Each row is a point on a tangle of strands that fork, close into loops and nearly touch. The rows are in no order.
(in the rows, 128 means zero)
Points whose rows are less than 99.6 apart are linked; no others are. Some points are linked to none.
nis: [128  76 107 110 114 115 164 198 101 141 154 242  86  78 129 104 150 102
 128 113 105 178  94 170 100]
vobar: [160 132 126 166 106 108 103 107  93 109 110 133 106 106 142 125 130 155
 132 140  89 105 132  73 155]
sof: [124 183 123 100 144 149 101 140 153 163 130 116 108 155  55 124 131 119
 158 107 114 113 120 137 142]
beri: [172 129 113 118  95 155 127 204  64 100 151 171 159  89 122 121 129 130
  60 173 139 161 153 106 107]
vikub: [115 163 109  72 114 165 128 155 189 170 129 181 117 148 114 112 130  81
 136  77 164 145  96 165 118]
vasuf: [128  95 122 114 155 120 109 135 108 148 122 132 127 139  98  95 123 153
 140 109 167 125 145 169 115]
mufal: [ 95 148 159 132 152 144 169  96 176 115 101  64 172 139 153 196 113 162
 115 170 139  79 148 122 113]
savep: [122  48 109 167 111  88 122 154  95 121 157  88 149 118 164 163 106 126
 101 163 109 173 167 167 116]
sugam: [123 117 149 124  74 163 127 181 192 105 101 209 173 142 116 121 131  94
 136  30 214  88 100 135 106]
pag: [141 111 120 108 109 153 128 209 167 104 104 188 176 119 110 127 104 131
  91  94 169 102 132 150  99]
leva: [120 125 119 101 178 132 130 146 141 181 167 133 109 126  65 108 132  99
 144 121 131 209 127 190 117]
zuvu: [111  94 145  93 146 101 149  84 135 115 120 169  77 129 163  81 123  97
 182  56 161 102  82 154  94]
demep: [160 124 142 118 109 117 137 102  62 117 129 164 107 119 161  86 141 135
 154 131 126 112 103  78 151]
Bopef: [166  98 155 154 142 103 122 177  81 125 153 129 105  94  94 114 139 132
 144 149  67 161 132 135 160]
ribog: [124 106 147 122  78 142 148 161 175  83 113 219 155 145 155 105 137  96
 153  30 186  70  77 126  98]
sovu: [140 103 115 142 140 111  96 165 190 107 106 118 102 101 107 158  83 122
 133  91 100  92 132 153  96]
vufo: [115 129 100 131 116 135  86 138 118 157 161  78 169 128  74 190 108 106
 127 126 136 121 179 126 123]
gopo: [137 148 147 169 140 126 139 106  96 112  81 137  97 136 151 110 169 211
 123 188  96 115 117  92 156]
zum: [158 103 103 107 106 119 125 177 139 114 131 165 122  94 133 117  95 101
 109 101 120 144 121 136 115]
rogu: [149 162 141  94 129 155 149 143 187 117 108 150 143 139 160 128 106 120
 118 130 112 102  97 129 138]
tatil: [130  57  99 139 141 104  93 143 106 136 123 134 128 116 121 114 107 147
 114 102 175 136 166 174  90]
Gebaf: [126 172 132  79  96 178 116 142 183 155 123 151 143 153 121 116 124  87
 136  77 197 118 111 137 131]
tera: [111 139 138  82 156 127 162 122 178 137 122 162  77 151 141 113 125  95
 176  81 105  98  63 148 113]
Pugi: [122 143 104 120 104 152 110 136 163 149 145  84 168 127 118 196  89  93
 110 133 137 115 162 114 129]
Nufa: [112 132 120  99 153 121 146  89 116 164 132 151  75 169 135  71 148 108
 171  95 137 153  80 132 143]
Fesi: [ 62  99 130 152 144 103 140  45 126  94 109  89 164 134 199 201 122 125
 113 149 137  95 161 134 116]
tadas: [105 177 117 133 116 133 138  83 178 132 119  74 134 127 139 177 116 111
 119 144  69 127 133  96 157]
vadib: [156 169 110 112  72 163  90 182 153 112 123 215 144 143 127 111 139 120
 118  92 159  89 103 116 119]
gode: [125 184 120 100 164 165 122 144 103 159 129 156 111 193  87  88 185 148
 118 165 126 141 105 144 142]
niten: [146 115  85 115 106 127  83 169 103 127 141 180 134 106  85 103 131 110
 105  91 158 148 155 158  89]
Gonet: [133 129 109 161 134 131  78 143 101 130 123 108 150 143  91 144 136 191
 112 159 140  90 173 143 115]
Zozap: [135 166 135  96  84 139 133 108  93 137 153 145 100 151 127  85 156 111
 195  91 153 102  86  96 147]
Zemur: [169 168 109 115 114 147  80 160  93 137 152 158 127 122  82 116 155 114
 111 140 102 144 147 131 137]
sedo: [129 162 122 127 158 148 117 154 117 158 133 129 110 174  99  95 173 140
  92 181 107 191 123 168 152]
defi: [ 85  87 124 137 146 132 129  72 108 155 105  72 165 152 158 165 119 146
 123 142 190 106 171 138 117]
sibin: [ 88 137 132 115 185 125 146  86 165 131  77 106  80 189 111  96 139 139
 149 110 126 108  95 126 142]
Tovem: [121 177 114 140 118 135 146 103 128 155 141  87 172 115 135 219 130 158
 118 177 162 116 153  73 110]
Bifi: [148 128 113 143 168 124  90 174 110 149 163 183  83 111  72  96 171 119
 139 130  98 199 116 193 101]
sesab: [119 125 126 131 126 130  96 110 132 144 117  85 141 136  92 144 105 135
 150 102 162  83 159 120 125]
Futi: [140 152 134  76 137 161 147 166 130 158 144 127 150 139  96 119 125 128
 120 156 137 145 136 156 137]
zib: [133 147 101 157 125 116  78 117 123 149 126 111 112 134  99 132 133 147
 128 128  88 133 142 120 155]
guti: [149 115 147 117 111 111 127 125 181  53 119 161 135 102 180 120  84  69
 102  67 120  94 103 120 103]
ped: [159 131 142 107  98 120 138 127  99  96 122 167 108 118 157  99 123 116
 166 102 111  73  88  86 135]
sivaz: [104 132 108  85 142 142 135 145 155 176 141 193  86 142 104  99 142 100
 164  83 152 149  85 173  99]
leki: [117  73 112 184 134  91 109 125  84 145 160  91 149 129 147 141 141 144
 111 163 108 188 162 161 147]
Viv: [108 119 114 132 179 126  98 126 132 185 166  92 129 137  58 127 134 107
 129 117 143 191 158 185 118]
Sop: [137 188 127 108  68 177  93 135 166 126 135 144 128 158 127 113 141 107
 155  78 204  92 112 116 136]
beson: [175 113 159 126 122 128 160 147  54 110 142 140 135  89 141 116 130 154
 124 180 122 131 131  79 142]
von: [101  89 148 110 166 113 127  68 189 112 102 126 104 111 186 127  90  71
 103  71 164 123 123 178  94]
feve: [108 150 127 190 112 128 128 102 105 148 139 103 135 107 145 177 174 162
 110 189  61 186 154  76 176]
divap: [106 162 114 151  85 132  96  56 165 114 115  85 127 134 169 161 116 102
 133  94 150  92 138  90 136]
Seb: [147 144 118 125 123 142 119 100  85 141 127 136 155 135 141 114 133 179
 116 158 204 111 145 101 112]
Ded: [ 57 127  83 182 114 105  92  45 140 135 104  93 129 151 158 182 141 130
 137 111  95 127 153 106 148]
zug: [103 118 120 118 168 129 130 108 178 160 107  88 101 151 124 135 109 115
 122 114 129 148 132 168 126]
paret: [155 149 118 136 125 124  76 139  71 132 127 178  99 144  94  83 164 155
 148 116 122  99 118 129 131]
mugiv: [174 110 139 117 102 145 128 227  68 104 152 174 132  93 111 114 141 122
  81 174 100 166 145 139 124]
subi: [114 130 136 114 171 131 167 129 113 146 111 136  89 187 132  78 162 151
 128 166 106 156  86 140 160]
lod: [137 132 183 118 132 142 121 107 190  69  92 136 147 140 148 128 105 111
 149  65 164  30 103 120 108]
lita: [ 87 118  74 155 122 126  88  85 113 178 147  95 153 160 148 175 130 118
 108 144 141 167 172 143 140]
kiv: [133 135 168  82 125 120 172  73 128  99 127 113 138 121 159 106 102  93
 155 103 150  91 110 101 130]
nolo: [119  43  96 147 128 109 102 177 138 117 119 117 139 105 139 157  87 126
  96 108 154 132 170 182  77]
rit: [152 139  90 114  93 151  96 159 115 132 145 151 169 115 127 130 112 121
  80 134 168 136 159 117 110]
dut: [108 126  92 129 143 153  80 135 152 172 120 120 129 162 117 137 128 133
  82 129 164 151 159 186 114]
kog: [163 124 125 147 112 112  83 136  65 110 127 140 117 120  84 102 131 158
 162 112 128  78 131  86 132]
sul: [127 149 132 110 111 123 143  58  99 138 131 129  91 157 157  70 146 110
 174 100 149 134  91  96 159]
zur: [135 127 144 181 145 104 113 139 107 138 142 102 113 103  91 128 151 142
 143 141  44 163 133 114 184]
vil: [124 191 136  88 134 160 139 122 155 155 118 117 123 167  93 125 131 129
 157 132 118 100 106 106 156]
Komis: [118 129 117 112  83 151 107 178 186 132 108 198 138 118  99 118 128  82
 133  36 213 119 115 155  98]
livu: [ 97 102 141 113 188 112 172 111 161 146 121  81  92 150 122 109 117 116
 136 135 115 182 117 179 131]
mefo: [147 142 149 127  52 166 146 173 156  62 138 200 167 144 152 112 131 104
 154  57 191  67  76  77 107]
beb: [143  98 125 126  94  90 117  97 121  68 135 113 106  92 162 112  84  69
 139  61 137 108 122  97 107]
zof: [124 127 131 137 112 126 100 116 161 108 109  81 141 122 115 167  89 111
 145  85 142  57 148 102 116]
fevut: [132  76 136  89 136 119 161 174 114 118 119 175 137 122 130  92 118 148
 143 112 150 105 113 167 101]
libe: [134 125 127 168 136 103 123  72 100 130 102 138  76 124 170  94 154 138
 121 138  67 169 114  99 186]
guvav: [126 103 123 130 165 116 137 161 177 147 138 125  69 113 110 124 112 121
 138 138  94 194 110 195 108]
natu: [144 114 149 151 136 112 161 116 104  88 110  98 159 106 157 157 115 197
 119 179 147  72 146  94 100]
vov: [127 129 170 100 155 142 145 105 169  98  84 139 138 155 161 106 113 137
 141  98 159  52 102 136 113]
Zek: [136 168 152  75 116 186 145 149 180 147 125 135 181 142 115 135 110 109
 133 112 190  98 119 120 125]
lum: [168 135 116 143 106 142 122 162  63 122 157 135 157  98 135 147 136 159
  75 198 148 154 162  99 113]
Puf: [ 85 147  89 174  85 115  92  55 150 114 115  95 136 132 174 202 122 105
 132 116 109 102 152  84 138]
ruzu: [157 147 161 125 144 143 116 208  85 134 151 163 103 135  81 108 184 135
 131 173  67 148 123 166 147]
keb: [166  79 158 138 140  98 133 176  54 106 154 119 134  89  82 112 119 140
 155 138  94 126 136 107 140]
duki: [135 114 169  63 124 105 185  94 131  86 148 134 124  99 157 104  96  56
 160  80 124 100  95 121 120]
sipur: [ 98 132 154 147 166 122 185  60  96 139 116  84 136 144 140 101 168 176
 129 178 117 172 124  86 170]
doza: [132 145 113 135  67 127  96  95 160 101 138  85 108 118 149 135 102  72
 151  60 159 107 129 102 136]
Zuvut: [ 99 125 134 165 107 100 159  94 136  77 130  87 145  98 198 208 126 123
  91 192  52 135 148 115 138]
Rogof: [136 104 132 155 139 113 116  93 167  72  87 131 141 132 212 138 101 147
  78 132 130  78 132 144 109]
Posas: [142 143 125  99 121 148 126 116 116 140 114 159 140 153 147  89 129 154
 132 126 186 103 117 121 126]
vas: [157 128 137 170 133 114 103 142  88 114 101 147  94 130 128 108 154 187
 128 163  80 112 126 111 159]
Vob: [112 129 144 113 167 135 138 100 145 125  76 121 115 176 132  96 127 166
 150 116 153  73 111 135 129]
Pumo: [140 116 119 183 173  88  90 117 101 155 142 146  70 114 107  88 158 127
 147 114  79 195 105 134 162]
zapeg: [143 170 102 107  60 149  92 198 129 108 143 207 132 125  85 108 153  92
 135  66 161  99 113 124 102]
mizu: [110 107 131  93 131 108 156  96 106 152 154 167  79 140 141  75 141  97
 201  64 154 126  75 140 109]
kopul: [ 96 148 121 164 118 122 133 105 151 126 117  75 144 123 130 190 133 157
 126 169  52 128 149 101 155]
dumi: [128 100 140 126 137 110 111 100 210  78 106 165 106  99 183 128  88  71
 107  55 144 111 108 164  86]
rad: [116 185 163 106 157 157 180  90 188 118  98  90 154 141 147 158 118 152
 121 160 133  84 116 102 133]
fifir: [125 142 166 134 152 129 187  70  83 135 115 128 106 128 159  91 172 149
 138 175  90 171 101  73 190]
Bepas: [134  91 127 132 147 134 106 158 163 113  76 152 129 151 156 106 113 180
 107 117 162  85 130 177 104]
kat: [138 162 102 153  95 133 121  90 129 133 132 110 154 115 164 185 118 145
 107 156 147 115 143  74 123]
vos: [142  88  97 106 105 108 147 180 140 120 133 215  98  77 137 108 109  87
 128  84 125 163 101 150  99]
sem: [124 143 124  80 141 164 138 166 189 160 118 119 140 145 116 139 106 117
 105 131 143 139 132 173 128]
Pomup: [ 86 121 154 154 122  98 163 104 170  81 120  68 134 124 192 176 122 122
  88 188  57 133 144 166 131]
sunad: [132 108 141 138 129 103 147 144 167  98 118  83 114 112 165 155 100 121
 100 161  59 137 133 166 130]
tigu: [117 115 113 150 158 121  78 121 119 150 114 102 123 155  84 121 128 168
 133 116 150 105 160 159 119]
dekal: [130 172 103 148 123 156 114 142 127 151 139 108 166 144 134 181 142 175
  80 203 157 133 161 132 109]
dov: [119  33 121 150 134  88 133 154 114 103 138  82 146 107 148 156  84 126
 108 133 133 136 172 175  92]
telo: [115 146 129 152 125 139 158 130 143 137 121  84 164 144 174 190 133 185
  88 214 154 130 149 135 108]
Foga: [159 176 113 126  76 159  81 135 170 116 119 157 127 143 149 120 117 117
 129  92 158  93 109 100 133]
kete: [177 156 155 141 126 143 135 148  52 134 155 134 144  95 105 138 160 163
 108 202 124 151 152  84 141]
pokag: [ 96 151 132 133 113 139 122  71 136 153 122  62 152 141 109 167 119 124
 155 116 165  93 155  93 137]
Panop: [119 111 151  80 124 127 185 164 198 101 132 198 128 102 145 130 106  62
 151  60 120  99  68 152  88]
tek: [ 96 106 153  89 181 116 153  71 158 123  93 135  84 152 156  87 119  98
 155  74 165 105  92 161 104]
Dupo: [153  86 119 107 118  93 139 122 105 126 156 141 101  86 128  99  97  76
 153  84 120 162 115 120 120]
roz: [118 154 156 197 135 127 115 129 104 148 150 100 136  98  94 144 184 149
 124 170  44 182 151  82 205]
bis: [103 136  89 154 126 137 100 116 109 160 147  99 169 154 135 193 140 149
  95 186 140 153 173 140 129]
Zegil: [ 71 147 128 130 177 138 158  79 164 135  80  73 114 190  97 115 149 165
 129 145 119 123 118 107 156]
zul: [146  82 118 106 120 114 137 192  72 131 150 211 113 100 116  88 151 121
 128 121 118 158 117 162 109]
dozud: [ 67 165 120 153 153 146 154  81 150 145 102  72 133 174  98 137 172 185
 120 171 103 149 132  84 160]
Beko: [ 91  86 123 149 136  80 137  57 124  94 130  81 142 109 177 171 104 103
 116 127  97 120 160 135 127]
dom: [139 120 162  82 144 125 185  94 110 117 125 121 137 124 162 100 114 125
 141 141 127 122 110 120 144]
fusil: [132  77 106 181 114  98 118 135  48 115 165  91 170 107 137 172 117 147
 114 173 115 145 171  95 130]
zorif: [144 123 136 131  70 123 111 107 145  58 130 115 111 115 164 107 106  80
 159  42 182  84 110 101 120]
pelu: [137 150 110 107 104 137  95 158  86 146 149 211  98 148 103  85 178 122
 155  93 128 102  97 141 113]
pega: [152 175 150  91 125 173 165 121 168 139 124 126 183 130 152 151 108 139
 115 149 201 104 121  93 114]
Momi: [127 104 115 123 162 107 131 115 187 126 117 134  69 103 147 128  91  98
 137 105 105 162 110 176 100]
Sov: [142  98 131 162 120  89 135  56  77 100 124 117 119  94 185 114 125 130
 118 136  95 143 140  86 155]
sug: [127  84 146  99 146 135 156 165 163 107  87 186 141 145 164  98 120 152
 125 103 158  83 103 179 100]
pupar: [138 131 123 109 138 119  93 146 107 153 168 142 111 111  41 109 131  99
 179  77 141 143 132 147 108]
Bori: [126 108 126  95 139 121 135 158 136 154 164 161 104  89  48 118 114  89
 198  77 149 145 114 157  84]
pofud: [129 116 140  80 127 126 146 149 162 135 143 128 110  98  77 130  90  74
 189  63 142 110 112 136  99]
fusep: [104 128  97 112 129 146 100 141 192 165 122 197  75 110  95 114 124  89
 158  69 184 163 107 179  77]
robem: [109  90 115 171 119  81 134  61  90 111 138  94 142 100 172 159 128 119
 126 139  73 152 153 100 152]
Sakup: [140 137 143  92 134 140 138 172 127 129 117 161 127 145  98 111 128 153
 166 120 122  59 101 135 122]
Fom: [122 139 132 136 121 116 162  72 150  91 128 105 151 106 217 178 109 118
  75 177 102 128 136 110 128]
Fozo: [153 190 130 117 118 162 138 133 155 147 135 109 176 120 125 183 117 158
 107 164 183 100 136  79 103]
sori: [130 158 115 147 115 121 124  53 116 132 105 123 101 137 177 106 139 138
 118 137 113 144 117  87 162]
Gemi: [156 123 103 181 102 118 114 135  51 120 158 122 154  91 153 180 131 154
  86 190 133 147 161  62 117]
vor: [144  97 131 110 147 102 154 116 120 137 140 126 100 106 140 104 111 103
 141 116  99 172 113 148 143]
kanu: [154  97 140 136 131  98 127 127  73 109 134 104 134 101  93 112 106 149
 164 118 112  94 139  94 134]
bizam: [102 146 124 164 138 123 128  74  88 172 162  83 168 125 107 137 159 140
 132 159 106 184 153  86 177]
nit: [157 173 160 119 135 157 131 190  97 131 130 157 112 139  88 122 167 166
 138 189  77 106 114 125 151]
Nekam: [139 159 161 101 146 148 185 106  75 158 138 146 116 143 149  98 166 140
 142 182 117 161  93  87 175]
Lunok: [116 155  96 135 149 155  95 142 141 162 124 113 128 182 117 126 151 153
  73 173 135 170 151 178 132]
lezu: [129 114 147  72 115 149 176 180 186 120 118 191 163 127 137 122 108  93
 133  81 147  98  92 145 109]
vun: [138 132 101 155 135 101  97  87 121 153 124 138  70 130 141 100 138 114
 130 108  86 184 107 121 162]
kip: [140 118 134  79 107 133 143 194 122 115 151 141 142  99  65 126  93  87
 167  77 135  95 117 110 104]
lateb: [170 117 181 171 118 116 164 148  65 100 128 114 120  80 144 147 144 180
 115 210  98 134 146  71 148]
Buk: [150 111 104 145 101 108  95 127  71 139 183 100 147  93  94 133 108  86
 129 110 120 163 158  91 138]
fulan: [104 118 100 169 123 107  97 112 137 139 124  79 138 132 109 183 119 143
 134 134  81 117 160 125 146]
sepi: [122 114 170 154 156 103 157 155 131 131 119 100  80 142 126  97 154 146
 133 172  60 185 104 159 162]
Fakud: [ 56 120 121 170 138 120 162  77 130 139 127  64 157 156 164 169 158 163
 112 191 101 182 149 123 150]
gapo: [ 67 127 129 175 140 120 158 107 142 145 123  62 127 168 142 135 171 154
  95 194  77 211 133 129 168]
lege: [ 96  88  98 137 141 144  97 120 130 167 114 109 152 159 161 150 118 142
  84 137 189 142 170 183 112]
petin: [134 169 130 156 133 131 143  66 105 125  87 145  94 141 174 101 166 180
 118 167 112 133 105  66 162]
Gazu: [105 127 128 112 188 117 154 119 159 135 102 146  58 176 118  96 142 130
 163 112  98 119  67 151 125]
mezu: [131 131 122  75 106 155 153 208 154 133 126 204 163 126 106 115 125 114
 118 103 148 113 113 161 112]
leb: [114 122 106 131 145 134  94 135 109 173 174  82 166 135  72 161 130 108
 117 137 135 170 183 166 126]
mebig: [107 152 135 137 140 126 154  45  94 162 135  94 142 134 128 105 154 142
 145 145 129 174 130  73 175]
Zuli: [ 69 136 126 138 131 125 152  52 140 142 126  60 162 135 142 189 123 128
 138 144 124 122 160  99 139]
perat: [125 171 115  97 147 166 124 121 115 159 113 165 121 188 126  82 159 159
 121 148 166 124 103 129 137]
zuf: [146 161 142  72 120 156 169 132  98 159 149 158 130 140 141 103 141 115
 143 154 127 139  94 108 155]
Mir: [103 122 119 204 184  92 102 121 135 150 127 108  78 138  90 101 171 149
 131 130  66 198 110 135 171]
sekom: [ 95 160 115 178 171 132  87 133 123 149 125  86 129 180  62 122 185 175
 103 170  98 158 152 154 146]
nak: [145  97 137 114 134 127 124 167 170  85 102 137 142 110 128 134  83 125
 126  94 129  73 125 137 102]
zoz: [119 103 120 126 141 136 120  93  88 157 124 107 163 147 136 116 122 167
 117 142 205 120 167 136 116]
rigi: [ 85 166 110 156 152 139 113 100 140 165 127  76 138 167  76 143 156 158
 121 154 100 154 147 114 163]
moso: [146  81 105 128  93  94 121 118 103 102 159 106 115  82 139 122  75  59
 134  72 128 153 137  93 111]
Fedob: [145  88 100 156 134 106  95 151  97 150 158 122 124 116 123 118 130 129
  96 143 116 191 158 175 130]
nizer: [154 105 124 100 110 127 150 150 163  90 116 176 139 106 182 111  93  91
 100  95 130 125 104 133 117]
Torev: [145 138 147 125 128 131 150 101 134 104 109 108 158 115 153 144 106 159
 128 146 153  76 134  89 117]
vivu: [107 117 189 180 134 103 162 148 119 128 123  65 121 147 128 108 164 169
 127 204  74 179 134 145 161]
foro: [167 141 105 124 129 128  77 180  99 136 161 184 105  98  69 108 156  95
 116 117  92 179 140 161 109]
gozig: [134 125 125 162 126 103 108 107  79 163 183  88 160 100  95 137 137 106
 139 130  92 180 155  96 176]
Losib: [163 117 145 177 117 110 147 131  75  94 116 123 132  95 170 149 137 204
 102 203 128 111 144  81 117]
refig: [164 128 145 104 110 145 136 227 109 129 157 174 108 103 100 123 149 109
 109 166  67 167 126 163 142]
Kav: [156 153 131 139  90 116 107 101 129  85 112 126 109 113 148 124 113 125
 152 105 110  73 111  69 139]
Lik: [153 111 130 119 103 148 127 180 154  85 111 158 180 117 136 133  83 124
 102  99 169  86 128 101  99]
nen: [132 115 111 107 110 127 102 116 116 142 126 152 117 134 130  85 121 123
 148  79 189 120 131 139 118]
Vasu: [124 113 119 158 180 121 113 171 154 154 154 149  61 125  88 103 145 132
 138 154 100 223 105 200 105]
bobe: [108 156 125 162 145 143 131 138 134 161 141  87 119 165 116 123 169 140
  84 199  85 217 133 150 172]
musa: [149 175 148 115 138 151 137 164 129 121 103 146 120 150 108 123 143 180
 145 169  98  74 102 113 143]
Tasaf: [144 142  83 153 113 125  57 156 156 140 135 114 114 124  94 164 112 124
 109 115  90 119 149 139 127]
mus: [171 163 120 142 110 143  84 165  77 128 164 118 148 100  57 150 140 117
 112 155  89 137 164  98 137]
sosu: [128 153 169 132 131 132 122  90 181  75  93  99 150 126 137 155 100 125
 141  99 131  29 127  98 119]
tubap: [125 126 143  84 127 148 122 166 142 135 116 153 136 139  79 113 121 128
 174  77 174  61 117 144 104]
banak: [167 126 116 126 106 128 100 175  67 122 178 129 136  87  70 125 115  86
 122 119  96 155 148  91 136]
dofe: [126 138  92 108 101 147  74 168 160 144 128 175 125 115  77 121 129  89
 116  65 188 137 146 169  88]
Raned: [129 148 126 114 118 141 143 105 171 125 125  86 157 118 155 175  91 103
 109 138 119 110 139 111 135]
mipu: [151 126 144 133 119 151 140 142 156  91 115 115 189 116 154 167  82 140
 105 132 173  69 140  89  92]
pivom: [145 154 157 172 138 133 131 139  72 136 141 103 149 112  93 142 174 200
 118 210 110 145 154 102 145]
Mogot: [158  99 129 129 117 101 137  80  74 120 126 147 107 110 185  82 126 120
 126 125 119 154 120 105 155]
maz: [127 116 153 112 167 125 167 166 113 155 141 140  81 155 126  87 161 128
 138 163  82 188  87 171 155]
nafo: [116 133 178 175 140 120 162 130 103 124 121  80 136 126 112 127 166 198
 135 203  81 145 139 106 164]
tafem: [118 107 127 129 174 105 156 108 138 165 148  95  97 127 128 107 124 102
 133 135  92 217 116 161 155]
guv: [133 181 119 102  71 154  98 142 137 129 149 156  96 156 109 100 157 107
 185  69 169  88  92 125 139]
fipad: [137  88 125 149 116 100 150 107  84 106 150  81 155  90 152 162  98 117
 114 154  97 137 157  91 135]
roreb: [149  79 131  91 121 121 154 187  62 118 145 182 148 109 117  82 135 147
 125 135 147 133 130 149 110]
Feput: [124 147 159  73 149 125 170 110 168 119 125 121 104 130 121 120 108  82
 179  93  96  92  86 133 133]
muna: [ 87 129 145 146 141 136 158 128 160 132 104  56 156 162 134 175 126 175
 115 192 123 117 156 153 127]
lize: [126 123 124 148 149 141 108 113 173 114  73 126 137 159 178 131 116 173
  96 133 155  79 132 149 117]
noku: [ 95 146 150 139 132 133 152  63 157 108 114  79 182 119 169 209 111 125
 122 141 167  66 150  89 103]
Daz: [ 92 122 141 138 147 116 174  70 126 128 121  64 155 131 152 152 126 148
 122 166 106 142 147 118 145]
puvin: [157 132  99 136  92 134 108 124 105 123 137 125 149 111 155 142 103 133
 101 141 149 120 147  88 123]
nisu: [114 107 111 147 128 125  91 133 182 122 105  89 135 125 127 191  85 112
 120 100 120  79 153 140 110]
zudo: [149 145 126 125 130 140 137 136 123 141 118 129 121 137 152 117 133 153
 103 177 106 152 123 132 155]
taf: [115 191 147 107 146 153 168  99 163 133  96 102 123 155 126 133 134 150
 132 164 102 111 101  93 159]
Rovir: [167  86 166 100 118 129 180 191  58 103 138 158 144 102 147  97 126 159
 121 182 133 128 124 124 127]
Rog: [134  99 117 141 121  98 117  75 144  78 110 125 127 113 206 132  91 104
  90 103 126 104 135 130 113]
reg: [119 118 161  76 118 115 170 117 169  91 147 165 103 106 147 111 112  53
 182  48 128  87  74 136  97]
vibi: [112 158 110  92 133 145 106 146 116 168 149 189  94 165  78  88 171 111
 170  82 149 121  97 165 103]
Meri: [132 104 106 157 141 109  86 170 164 134 127 100 106 116  88 164  98 139
 126 123  94 125 153 172 106]
dil: [128 143 120 106 147 133  89 159 155 160 139 121 107 126  39 134 119 116
 162  90 134 122 137 159 107]
fibur: [131 119  88 119  73 132  92 179  94  99 131 188 148 108  79  92 127  96
 113  57 202 126 150 130  79]
gotat: [142 153 131  78 136 146 138 151 101 171 162 156 123 136  98 101 150 101
 137 138 108 172 111 144 154]
Boso: [121 111 119 104 154 124 120 128 175 147 110 138  92 127 117 118 103 113
 147  87 140 131 114 164 105]
Fozek: [121 135 123 153 109 102 125  50 155  69 125 123 143 110 230 164 102  90
  68 135 109 109 133 108 125]
Das: [116 139 103 112  51 138 120 208 113  91 147 201 139 111  72 102 139  78
 145  36 196 102 116 123  90]
sali: [133 131 139 157 131 127 119 155 100 132 138  89 148 138 103 136 143 186
 112 195 118 133 161 146 131]
Regol: [118 139 159  89 167 137 200 100 125 129 112 107 121 158 153  95 135 144
 132 173 118 142 100 131 154]
gal: [ 73 109 141 147 147 138 127  63 147 126  88  81 175 147 181 204 120 134
 117 137 184  71 157 124 105]
telir: [151  73 121 133 134 104 120 184  85 129 152 160 118 100 108  89 137 136
 110 140 128 191 144 191 111]

How many points has the smallest loop of links through each point below? Write 0 if it is on no loop.
gapo => 14
Rovir => 17
gal => 19
mezu => 23
pega => 0
zug => 0
rigi => 0

Name the points in between on the shortest way along the links from the first point to the second, in order.
lum / nak => kete beson lateb Losib natu Torev mipu Lik
kiv / savep => dom Regol subi maz sepi vivu nafo pivom sali Gonet tigu vasuf tatil nolo dov
demep / sug => Mogot Sov robem fipad fusil Gemi lum kete beson Rovir roreb fevut
moso / Vasu => Dupo vor tafem livu zug Boso Momi guvav
